A landscape with many valleys, sampled at points; each row gives a point and its height.
From any point a ball rolls to the lowest of the 2 points nearest to it. It stops when none of these is lower. Distance is the straight distance between rows; heights are no part of it.
K647: [117 193 129 103 120  87 131 122 118 133 154 126 107 175 105 179 104  96
 171  98 127 189 108 103]  (h 239)
K359: [145 122 114 122 162 137 117  76 146  96 174 136  78 141  77 125 154 114
 154 163 120 149 115  79]  (h 339)
K8: [151 198  98  94 159  87 148 160  92 170 130 144 105 134 113 131 138 109
 133 118  72 171 148  97]  (h 282)
K767: [119 135 134 150 140 172 134 154 147 123  92 137 110 100 100  67 187 133
  78 126 102 106 156 212]  (h 516)
K549: [123 158 104  70 159  78 159  85  54 130 140 130 133 124 130 110 100 107
 136 102 121 127 116  99]  (h 335)
K345: [ 95 188 110  93 172 116 134  94 113 129 151 131  85 132 110 122  92  95
 125  87 119 170 117  82]  (h 286)
K285: [162  95 148 122 122 113 135 125 102 120 131 156 147 105 133 109 105 135
 108 153 160  66 134 200]  (h 293)
K42: [117 102  96 150  99 125 108 103 122 151 177  98 174 138  66 123 106 172
 165 110 153 191  55 100]  (h 113)
K207: [168 132 187  87 130 136 126 156  80 128  61  93 212 163 167 128 111 110
 134 134  90 155 102 149]  (h 598)
K591: [142 125 131 169  81 167 154 178 147 143 120 154  86  86 126 109 151 137
  97 141 123 114 159 239]  (h 481)
K155: [ 83  90 116 141 132 199  92 128 172 143 114 136 109 147  80  55 124 128
 117  71 119 124 127 164]  (h 390)
K62: [143 172 133 110 116 143 162 155 105 151  59 127 220 195 186 124 119  79
 126 120  75 156 123 161]  (h 633)
K623: [147  92  72 160 155 170 113 101 121 141 150 125  91 118  63 174  83 183
  89 156 168 160 127 121]  (h 127)
K389: [145 118 132  77 102 103 168 141 145 117 112 151 125  64 126 118 103 167
  91 100 123 105 124 165]  (h 384)
K582: [ 81  91 103  99 105 179 124 144 146  95 112 114 183  93 144 157 186 114
 112  96 147 169 100 109]  (h 463)
K145: [162 117  78 123 159 137 128 104 155 136 158 155  91 102  58 136  86 192
  92 108 142 117 118 118]  (h 167)
K460: [146 151 106 100 139 101  73 146 168  78 105  98  85 102 129 123 169 116
 144 192  86 147 142  63]  (h 398)
K624: [100 127 112 159 150 192  89 141  56 107 114 112 187 170 101  90  90  78
 116 137 193 161 113 189]  (h 257)
K73: [116 115 136 114 148 175 126 141 167 135 133 149  99 146 107 121 111 152
  91  90 116 106 123 134]  (h 331)
K876: [188 142 108 106 155 108 126 179 117 120 123 111 103 105 137 150 122 156
 115 107 110 153 162 123]  (h 386)
K700: [ 60 120 115 153  94 131 135 118 134 145 120  92 100 114 145 106 118 111
 121 160 176  89 215 170]  (h 626)
K419: [147 126 160 114 163 151 134 142  73 102 133 127 129 150 160 156 121  97
 105 134 136 115 119 137]  (h 292)
K917: [150 158 115 147  97 165 171 183 118 182  74 176 205 175 165 126 171 107
 104 136  66 146 129 144]  (h 661)
K338: [ 81 151  71 150  97 149 188 162 118 184  85 150 109 113 148 103 169 114
 128 153  95 161 150 154]  (h 615)
K347: [ 99 165 117 171 122 103 140 110 196 121  92 119 129 107 154 111 145 121
 111 105 117 106 174 174]  (h 270)
K324: [127 138 134  48 150  93 135 119  33 131 172 138 144 153 122 122 106  98
 157 137 108 126  70  50]  (h 383)
K203: [110 132 130 135  94 136 145 121 132 119  65 135 151 148 171 149 145 109
 145 140 109 136 145 153]  (h 256)
K987: [112 129 115 157 100  94 175 151 102 150 155  78 137  78 147 121 141 128
 109 134 173  75 211 150]  (h 656)
K757: [126  85 124 144 177 164 133  80 104 117 138 108 114 127  95 133  87 154
 102 131 173 156 106 147]  (h 68)
K688: [143 119 118 146 143  84 144 100 107 194 172 133 105 135  74 112  97 163
 158 135 127 163 131  90]  (h 265)
K497: [148 120 165 161 147 150 147 107 100  97 106  88 137 175 172 138 124  77
 148 160 154 117 146 142]  (h 269)
K793: [105  82 142 129 112 118 135  93 138 142 151 138  58 130 140 146 146 108
 136 159 160 121 139 125]  (h 341)
K72: [114 218 108 157 131  91 118 127 147 112 143 139 148 178 142 165 142  91
 170 131 117 151  86  73]  (h 186)
K807: [134 147 122 137 157 124 113 144 118 155 154 176  76 174 104 191  78  89
 118 121 129 145 122 130]  (h 215)
K809: [122  91 136 124 136 176 112 153  73 101 136 156 134 141 140 110 142  98
  81 123 149  75 149 116]  (h 249)
K717: [129 191 108 153 119 119  91 171 136 122  97 150 156 141 135 150 137 134
 133 132  99 180 113 167]  (h 391)
K594: [140 166  97 116 164 113 136 164 103 153 171 195  66 151 108 154 118 132
 128  91  91 126 128  85]  (h 248)
K192: [175 134 140 178 125 100 166 172 102 156 148 164 148 133 159 149 144 142
 160 110 126  65 156 130]  (h 713)
K71: [111 124 123 110  96  94 114 112 165  73 109 124 105  84 143 111 144 144
 121 160 118 113 137  87]  (h 378)
K305: [168 113 116  83 124 131  99 119 152 150 148 117 130  82  87 110  44 185
  74 106 142  85 146 119]  (h 213)
K969: [116 138  89 159 141 120 154 143  79 144 151 137 104 135 140 185  99 110
 135 128 159 156 155 121]  (h 254)
K136: [ 85 124 176 107 116 146 123 131 161 167 129 151 156 126 114 132 174  99
 117 163 148  83 151 148]  (h 546)
K858: [140  84 188 109 160 173  91 118 115 108 165 145 122 150 114 131 157 127
  93 155 180  88 119 108]  (h 200)
K721: [ 82  77 139 115 125 173 156  78 134 126 157 141 104 113  87 125 166 124
 140 119 141 140 117 136]  (h 354)
K223: [129 143 108 150 146 103 168 110 110 118 147  84  79 137 164 147 113 104
 152  91 128 144 165 113]  (h 298)
K202: [114  87 143 120 124 138  81 134 140 109 126 129 148 167 177 155 100 147
 127  75 139  95  52 117]  (h 204)
K685: [151 124  95 154  90 149 133 168 114 119  80 146 164 166 210 185 124 120
 140 108 130 129 112 139]  (h 193)
K433: [141 115 119 114 137  99 159  99 130 167 168 141  43 127 103 120 135 120
 157 169 117 156 136  96]  (h 306)
K198: [171 148 129  76 106  76 126 142 175 126 161 136  80  77 126 143  96 147
  89 130 137 101 169 155]  (h 414)
K94: [153 162 164 160 181 133 101 156 149 167 168 120  97 194 112 160 109 118
 145 111 117 137 140 114]  (h 178)
K29: [152 102 129 136  65 133 134 157 168 132 142 177  69  67 100 114 149 157
 109 167  97  99 162 182]  (h 455)
K178: [107 125 131 153 169 147  87 115 124 134 105 147 177 157 103 138  95 106
 113 116 187 144 101 180]  (h 166)
K416: [122 113 177  86 105 135 136  70 116  91 121  84 121 156 158  92 131 101
 162 138  99 124  97 111]  (h 471)
K658: [100 122  98 147  92 116 142  99 101  87 102 128 149 130 184 150 132 118
 147 127 145 104 109  89]  (h 325)
K841: [142 204  93 112 149  75 129 173 128 174 122 116 163  94 109 148 177 143
 138 137 108 176 178 111]  (h 316)
K264: [161 187 140 141 170 119  89 176 144 133 153 151 117 188 157 181 148 114
 157 129 113 131 105  72]  (h 136)
K752: [114 178  83 182 106 138 167 170 115 184  80 196 166 135 157 132 175 102
 150 130 106 152 129 136]  (h 644)
K496: [128 115 116 134 124 110 134 108 121 153 177 138 162 132  69 100 178 166
 185 119 119 197  58  67]  (h 218)
K604: [ 75 104 170 144 124 178  95 108 164 145 121 102  90 134  90  65 137 144
 139 111  93 119 153 118]  (h 454)
K731: [110  83 117 154  76 140 127  99 112  91 100 148 160 114 149 155 170  86
 176 134 199 113  92 111]  (h 389)
K985: [114 103 121 153 106 111  95 124 165 112 127 101 158  76 135  86 110 186
 104 127 121  80 144  99]  (h 326)
K56: [113  74 137  89 132 138 141  97 133 151 171 122 138  99  77 130 176 153
 163 133 151 174  59 110]  (h 294)
K994: [198 152 126 106 146 100 135 151 113  76 123 124 117 124 173 167 135 134
 112 109 102  94 121  82]  (h 411)
K957: [170 100 126 113 101 109 162 143 126 180 148 147 129  72 113 112  93 165
 105 116 134  85 137 224]  (h 342)
K19: [111 154 127 176 138 105 118 121 171  80 100  87 105 117 139 103  71 138
  96 106 109 100 166 138]  (h 205)
K330: [118 127 173 111 129 108 127 138  99 125 105  50 170 151 183 120 110 123
 145 145  94 143 147 153]  (h 561)
K450: [155 138 221 100 151 124 151 115 110 121 116  78 163 153 154  90 135 127
 151 114  95 122 113  99]  (h 518)
K398: [186 108  90  87 126  77 162 115 113  73 131 129 126  75 180 164 124 137
 118 125 139 133 122 100]  (h 436)
K115: [122 115 126 152 110 112  94 104 147 175 144 132 141 149  65 117  97 145
 141 164 126 171 107 117]  (h 209)
K415: [168  97 104 144 132 133 113 176 145 102 116 152 150 151 178 197  90 147
 127 111 132  86  74 116]  (h 133)
K412: [176 121 127 134  77  78 131 128 165 104 152 130  72  53 118 164 129 163
 113 185 112 110 155 146]  (h 433)
K455: [102 117 136 112 105 163 105 142 191 139 112 163 138  86  77  84 217 142
  95 111 119 130 134 169]  (h 551)
K505: [109  63 123 127 108 159 103 133 124 140 127 168 176 125 126 116 166 125
 148 132 175 120  83 128]  (h 449)
K882: [155 121 171 178 152 172 102 120 143 104 113  74 115 154 152 119 139 130
 150 160  94 134 135 123]  (h 203)
K81: [ 90 154 161 147 125  97 125  88 150 101  80  80 185 103 155  97 144 111
 130 112 149 107 151 146]  (h 343)
K548: [115 130 157 139 162 150 122 103 146  69 100  68  99 147 155 106  76 132
 117 136  97 166 137 148]  (h 129)
K173: [143 127 138 122 133 151  98 118 167 101 111 154 128 150 121 113 114 140
 134  84 107 118  53  96]  (h 276)
K911: [119 126 100 182 111 106 186 149  87 158 130 146 161 110 171 138 129 111
 146  92 173  72 185 152]  (h 686)
K592: [ 59 123 100 122  93 128 120 109 169  98 102  89 176 104 140 126 157 140
 121 101 159 149 146 143]  (h 412)
K921: [149 148 137 113 147 114  90  95 166  67 137  97  77 159 129 121 121  97
 148 162  79 142 111  77]  (h 371)
K651: [ 69  99 186 122 102 129 114 106 169 131 126 126 113 156 112  63 161  96
 135 134 130  82 150 137]  (h 506)
K217: [ 87 118 130 135  84 127 173 132 115 179 133 152 130 113 122 101 184  95
 139 145 120 105 160 148]  (h 580)
K680: [144 106 133  44 118 111 111 101  86  98 140 108 123 136 147 131 109 124
 161 139 127 147  91  67]  (h 424)
K263: [132 142 120 103 139 130  89 105 147 121 145  99 155 100 121 101  58 204
  91 115 128  72 122  56]  (h 263)
K152: [131  68 185 118 174 177 129  74 106 130 155 108 125 132  67 128 144 156
 111 159 197 118 114 158]  (h 143)
K949: [141 173 125 161 146 117 105 168 134 138 121 114 138 103 119 119 133 154
 154 147 119 166 173 132]  (h 353)
K493: [117 124 145 133 128  95 125 149 121 135 118 137 145 110 116 147  86 135
 111 150 158 130 104 193]  (h 240)

Call two points neighbours if one is among the 2 nearest of the other. Go from one point of each pair to the other, from neighbour to neighbour, staying as low as possible. Name the highest point that can't be avoided.
K548 / K42 | K460
K178 / K548 | K419
K415 / K264 | K717
K178 / K757 | K624

Where does a ball stop that starts at each point below?
K591 | K178
K460 | K42
K71 | K757
K62 | K264
K752 | K415
